Points, in no order, along strands that fork, close into loops and pass close to each other.
Two points are linked if the straight distance between their rows is under 81.3. Some points are linked to none.
K190: [  0  -2 -15 -25 -20 -20   1  10  -3  -2  -4  25   9 -17 -10 -26   2  14
  16   1   5   8 -46]
K255: [  3  12  12   1  24  46 -17  13 -28  -8  30  16 -10   5 -30   8  -8  15
  24 -13  19   0  34]
K299: [-26 -23  31  22   7  22  14  -1  35  -4  21  15  15 -12  11 -14  11  11
 -32 -22  17  33  -1]
K588: [-16   0 -55  14  -8  -3  23  18 -13   0 -15   8  32 -26  11   4 -20  25
   0  16  10  17 -21]
K237: [-29  -5 -39   1  10  42 -43 -11 -20 -33  22   1  10  10  17  12  21  20
  -1  23   0  -5  17]
K257: [ -6  22  24 -12  33  24  14   7   8 -27 -21 -33  26  10 -12  12  11  -8
 -17   5   5 -11  34]
K705: [ -9  -8   2  27 -11   8  15 -23  -5  11  11  25 -58  12  45 -10  -5  -4
  20   8  34  35   0]
K346: [  8  17 -10  -4 -13   1  23 -14 -19   3 -17   6  -1 -16 -12 -12  15  -6
  55  29 -28   5 -27]
K294: [ -5  42  15   7 -11   0   4  -4  -9  29 -26  -1  -4 -35  -9 -18   4   0
  19 -13  35   7  -6]
K358: [ 28  -1  26   7  30 -12   8 -24  11   8  -6 -49  14  -1 -16  20 -19  -2
 -25 -19 -13 -41  -6]
K76: [ -2  -6 -13  -6 -13   9  28  11  -2  -9  21  22 -25  20  11 -14 -34  31
 -16   5  51  23  -5]
K514: [-14  40  44   9  20 -22 -21  20  -9  15 -27  35  -4 -21  22   7  -7  24
  24  -8  26 -21 -13]
K439: [ 25 -10  29   0   7 -26   4 -19  27  12 -19 -11  32  12 -18  34  19 -17
 -25 -16 -56 -10 -19]
K780: [ -9 -19 -50   8 -12  48 -24  -7   6   3   0  -2 -15  24  10  -9   2  16
  17   7  12  35  30]
K139: [ -2   5  -7   1 -12 -29 -17 -31 -18  14 -26 -44  30 -37 -21   8 -35 -17
 -21 -20 -23 -18   1]
K552: [ -2  13   3 -11  26 -16 -31  -2  12  -1 -47  30  12 -20  -5  24  -2  10
  24 -27   0 -35   2]
K98: [ 18  -1  12  16 -36 -46  -9 -33 -12  30  19 -23   5  -3 -23 -11  18 -34
 -32   3 -14 -15 -14]
K491: [  2  41  28  12  32 -38 -38   1  -1  -2 -38  41   0 -35   3  17 -28  34
  13  -5  -3 -33  14]
K832: [-24   9  17 -28  -7  20  13  -8   8 -29 -35 -31   4  21  24  19  16 -14
  -6   1  -5  -2  27]
K324: [ 13   0  36 -12  -2 -34  16   2 -10   0 -17 -14   8  24   7  26   7 -22
 -49 -10 -37  -6 -15]
K245: [-19  -8  24 -29  -8 -16   4   0  20 -13 -40 -21  23  30  19  23  15 -10
 -45  -2 -23 -13   4]
K100: [ 13  12 -47  -8  -8   0  22  42  20   5   4   7  -6  38  -3  15  17  -5
  -7  40  19  -7   1]
K328: [-18 -18 -22  -1   2  19 -10  -3  24 -18  17   2 -11  16  25  -8  23  -8
  12 -16  29  16  31]
K8: [-21 -19  -7  24  -9  35 -41   1   7  14  13 -31  23  -5  10 -28   5 -19
   3   0 -19  -9   5]
K471: [-19   8 -47 -16  12  23 -22  10 -23 -21  48  -1   3  49   8  58   8  23
  26  42  23 -18   9]
K651: [ 18 -12  40  24  42 -10  -7  -3  43 -13 -29   0  39  24 -15  -8   7  22
   2   6 -22 -31  17]
K619: [  6   6 -34 -28 -15   1  -6  22 -10 -20   3  24 -18   8   9   0   3  23
  15  25  -5 -21 -39]
K566: [ 21 -19 -14   7  -7 -13  50  18  33  29  20 -11 -21  -3  16   2   6 -25
 -17   6  -8  41  -8]
K363: [  5  26  42   1 -13 -19 -14 -41 -27  -1 -15 -27  -3 -17  21  -4  23 -16
 -22 -41 -21   6 -12]
K131: [  4   8   3  11  20   8  22  -8 -16 -23   4   7  -8 -19 -11  10  12 -31
 -22  -6 -17  43  14]
K952: [  3 -10  20 -26 -35 -13  -1 -19  16  23   5 -39 -39  -1   4  26  -7  -6
 -21  -3 -39 -29 -10]
K712: [ 17 -13 -36  23   4  24  17  -8 -20  -2  43  24 -17  31  29 -21   6  -4
   4   5   0  49  -3]
K281: [ -7 -18 -12  -2 -12   7  14  25  -4 -22  24  25 -41  29 -17 -14 -26   8
 -18  16   7  19   9]
K891: [  1  14 -30   2  -4  -2  23 -10 -35 -18  -6  15  -6  -2   2   7 -14 -17
  50  30 -20   9  16]
K309: [ -6 -14 -50 -24  11  27  23 -24 -16 -36 -13   4   5 -19  13   7 -15  11
  15   4  11  50   7]
K137: [-14   1   8 -26  -3  14  33  13  27   0   9 -12   2 -18 -17   1  -9  -4
   1 -10  20  -5  -3]
K630: [  7 -20  16  -1 -19 -36  26 -20  19  13  -2 -31  -4 -14   9   0   0 -46
  -2 -18  21  23  19]
K659: [ -7 -23 -60 -15   4  30 -43 -14  -1  -4  13 -12  -5  33  22  16  14  29
   8  34   5  18  13]
K834: [-20   4 -51   5  10  20  -4  -1 -42 -22  28  17  15  39  21  23  24  17
   4  42   4   2   0]
K813: [ 23 -14  -2   1  -4 -41  14   2  13  28  20 -23  -6 -19 -13 -21   0 -23
 -20  -8   9  43   2]
K865: [  9  42 -12  11  20  -6 -32  -8  19  12 -34  29  16  -4  -4   4  22 -28
  24 -25 -10 -31  12]
K682: [ 22  24  -3  10  18   9 -38   3  28  12 -12  21  34   9 -44 -10  18 -14
  18 -15 -18 -29 -11]
K852: [-22 -21 -12   7 -11 -19   6   4  18 -15  15  27 -27  -7 -16 -33 -21 -27
 -27 -32   6  24  21]
K774: [ 36  -8 -54   1  -4   4  12   4 -13  21  14   2 -12   4  48 -25 -36  25
  31  19   9  19  -7]
K560: [  1 -39  -6  11  10   9 -32   0   7 -20   4  -2  23  15   5 -26  -7 -26
   5 -23 -34 -14  10]
K484: [  5  20  43   7  -7 -17 -21   0  -2   9  -3 -26  18 -45 -23  -7 -33  32
   3  38 -20 -43 -17]
K959: [ -9 -12 -18  -7 -23  12  -2 -11  18 -11   3  25 -14  -3  11 -33   8   3
  27  -8  13   6 -11]
K201: [ -5  26  22  -2  10  25 -11  30 -18   6   3  27 -43  36 -25  21 -11  -8
  13  -3  28  -6  45]
K214: [-18  -1  57 -35 -14 -13  12 -44   4 -40 -15 -21 -10  11   7 -11   2 -15
 -25 -28 -22  -3   2]
K474: [  6  11 -41  -2 -32  -4   0  23  32  12  -4  13 -20  34 -12  -3   9 -29
  -6   9   5   0  19]
K711: [-27 -19  39  18  31  11 -17   2  12  -6  -8  -3  10 -16  17 -31  22  19
 -22 -27  15  -4  15]
K795: [-18  45  24   0  -4  30   6   8 -33 -12 -21  11 -21  27  -2  23  -4  10
  -5  -9  25   3  38]
K996: [-39 -24 -36  17  26   5   2 -21   5 -15   7  26 -14   4  -1  22 -20 -12
  -6   4  25  -3  19]
K145: [-17   3  11  -5 -28 -20  -1 -19  -8  15 -24 -34  -6 -28  -8  34  -9  -8
 -36  -6 -21 -12  -4]
K542: [  8  -6  36  27  44   6 -13  16  11  -7 -37 -11  28  -8   7 -22  -3  35
  14  10  -2 -34  13]
K547: [  4   3 -16 -13  20  55  27  12  -7  -5  49   4 -11  -8 -13  14  -9  13
  23 -18  17  21  11]
K478: [ 14  10   9 -25 -39  -5 -13  53   0  32  19 -24  -4   4  -6  -7  -2  10
 -28  15  -1 -13 -24]
K701: [  5 -27 -43   6  15  -9 -23  35   5   4   4  23  21  -1  -2  -9  10 -12
  28   3 -12  -5 -10]
K980: [ 23  -1  11  24  21  -9 -22   2  21   0 -32   7  35  16 -40  -4  -3   0
   8  -3 -49 -52  -6]
K316: [-23   4  -3   4   6   6   3  -2 -51 -33  17  42  -1  14  -4 -15  -2  -1
  10   7   1   1   5]
K365: [ -6 -10   0   4  20 -17  15   5  -1   3  27  51 -47  21  21  -1   8   1
  23  10  34  22 -14]
K415: [-15 -16   9   3  12  32 -10  -5 -55 -29  49   9  -4  28  21   9   2   7
   2  -3   0  14   1]
K107: [ 20  59  13   8 -15 -32 -12 -19 -13  13 -35   8  27 -11 -40  20  19  -6
   6  -4 -14 -31 -17]
K978: [-21   4  14  21 -39  -8  27 -28  30  11  15  -9   7 -26 -24   2   7  -8
 -24  15   0  12   3]
K345: [ 23   0  -5 -20 -21 -12  11 -11   6  -4  27 -26  15 -30 -17   5   4   2
  11  16 -11 -28 -44]
K335: [ 31   5  25 -24  19 -31   3 -19  -6  21 -12 -27  29  -2 -10  39   7   3
 -11 -24 -32 -41 -35]
K810: [-11  19   0   2  -8   2  27 -17 -37 -23  -8   9 -25  16  25  -8  -2 -24
  13  10  -4  18   4]
K204: [  0 -15 -45   4 -27 -18 -11   0  24 -13   8  33 -14  16   3 -46 -21  -1
  -5 -27  13  20   4]
K22: [ -6 -42 -27 -14  22   1 -16  33   6  -5  -3  -7  25 -23  -4 -15 -16 -13
  -4 -10 -14  -7  -2]
K759: [ 32 -11 -43   9 -30   3  15  -5  27  22  20 -15 -17  -4   1   0 -16 -19
 -33  -5 -26  35  -8]
K251: [ -1  -7 -61   3  11  -8  25  44   4   1  -9  11  16  14  -9  12 -11  15
 -14  21  28   7  -5]
K462: [ -8   4  12  -8  -4 -35  42  17 -26  -4 -18  -5   1 -20 -25 -16  -3  -5
 -34  -3   3  35 -11]
K642: [ -4 -28 -16  11  22  -7  14  36  -2  14  16  44  -2  29  16   4  15   3
  14  -5  40   6 -12]
K33: [ 28  -5  62 -22   2 -17  11 -36  19   1  -6 -41  -4 -19 -29   3  -4   4
  -4 -24  -8 -27  -6]
K387: [ -9  57  11   0  10  -2 -19  38 -16  12 -10  13 -11 -38  12 -16 -10  14
  21   6  46  -3   8]
K732: [  2  -6 -28  -6 -40  17   1   2  28   6   4  -2 -23  23  17  -5   6 -20
 -25 -10 -14  35  17]
K49: [ 28   7 -15  -3 -15 -23 -26 -24  -2  18  16 -37  18 -25 -25 -21  19 -12
 -13  -4   2 -34 -24]
K661: [ 26  30  21 -10 -21 -22  13 -10 -14  19 -29 -10  15 -18 -28  20  24   2
  30  19 -31  -5 -15]
K165: [-24   3  19  21  39  17 -26   0   5 -12 -46   0  16 -25  30  -4  22  32
   8   3  11  -7   7]
K391: [-16 -30   5  -1  19  31  21   2 -30 -16  49   9 -14  -2   6  30 -29   3
  23 -13   1  10   2]
K269: [-10  -4  -8  37  -9  48  -6  -2  10  22  25  -4   2  -6   6 -10  37  -2
  -3   7 -10  10 -10]
K867: [ 20  14  34  -2  -6 -32 -45 -16  12  19 -16 -37  11 -41 -27   0 -11  25
 -24  -4 -14 -28  -5]
K397: [-18  -6   4  39 -14  24   8 -12  20  25  -1  22   8 -17 -21   0   7  -5
  -2  17 -17   3   9]
K689: [-38 -10   6   4 -13  25  28  14  10 -10   7  14  -6   0   8   1   1  31
 -26  -3  36  42   6]
K943: [ -5  19  36 -11  38  39   2   8 -11 -19 -23  11   8  28  -2  28  11  17
  -9 -11  20 -12  25]
K116: [-11   4  43   4  -3 -16  20 -30  20  -9 -12  -6 -11   3   8  -2  -8 -35
  -9 -22   0  15  17]
K443: [ 19 -21  40 -36  -6 -12  24  -1  22  -5   5 -22   2  -6 -29  12  -7  -3
   7   9 -18 -41 -32]
K540: [  7  -4  27 -24 -30 -16 -22  28  -3  30  -8 -30  -7  22   7  20   0  -1
 -16 -14 -19 -34 -18]
K919: [ 19  -7 -46  17  11  22 -19  26 -20  20  27  -6 -19  10  57 -30  -2  30
  32  31  33  25   2]
K304: [ 13 -25   5   3  32 -15  10  35   1   6   1  32  14   8 -21 -16  16  -7
  18   4   7  -7 -18]
K347: [ 11  36  37  10 -13   4 -16   7   3  27  10 -42  11 -33  -5  -8  -8   4
  33  37 -15 -50  10]
K563: [  1  -6  49 -27 -11 -14   4 -31  10 -20 -26 -22   8 -19  20  13  35   1
 -23 -21 -10  10 -21]
K655: [ 34 -37 -35  18  12   9  16  16 -35  13  29  21 -19  23  35 -34 -33  13
   8  27  -4  50   3]
K449: [ 12 -14  28 -17  -6 -17 -35 -18 -10   7 -10 -54  40 -34  -4  -5 -18   2
   2 -16 -24 -26 -10]
K105: [ -2 -29 -21  16   4   1  -5   9 -30   7  11   0 -51  25  49 -19 -13   6
  28  24  32  14   9]
K406: [-11  57  16  -8 -11 -10  10 -15  -7  15 -24   4  19 -13 -38   5  -4  -7
  10 -19  21 -21   5]
K847: [ -4 -32   2   1   6 -10  22   9  26 -28  35  43 -25   0 -16 -11 -18 -10
 -12 -13  -4  38  -4]

A fork is a point with three links, a tip a point with one. Leave the first point through the second and follow the links. Name the first fork or tip that comes.
K391; K547 -> K98
K387; K514 -> K959
K100; K474 -> K363
K269; K8 -> K712
K919; K105 -> K978
K563; K214 -> K588

A tip is a point with one link. Name the tips that can be reached along the links from each point below, in the order of the rows.
K852 -> K98, K471, K619
K563 -> K588, K363
K642 -> K712, K978
K540 -> K478, K347
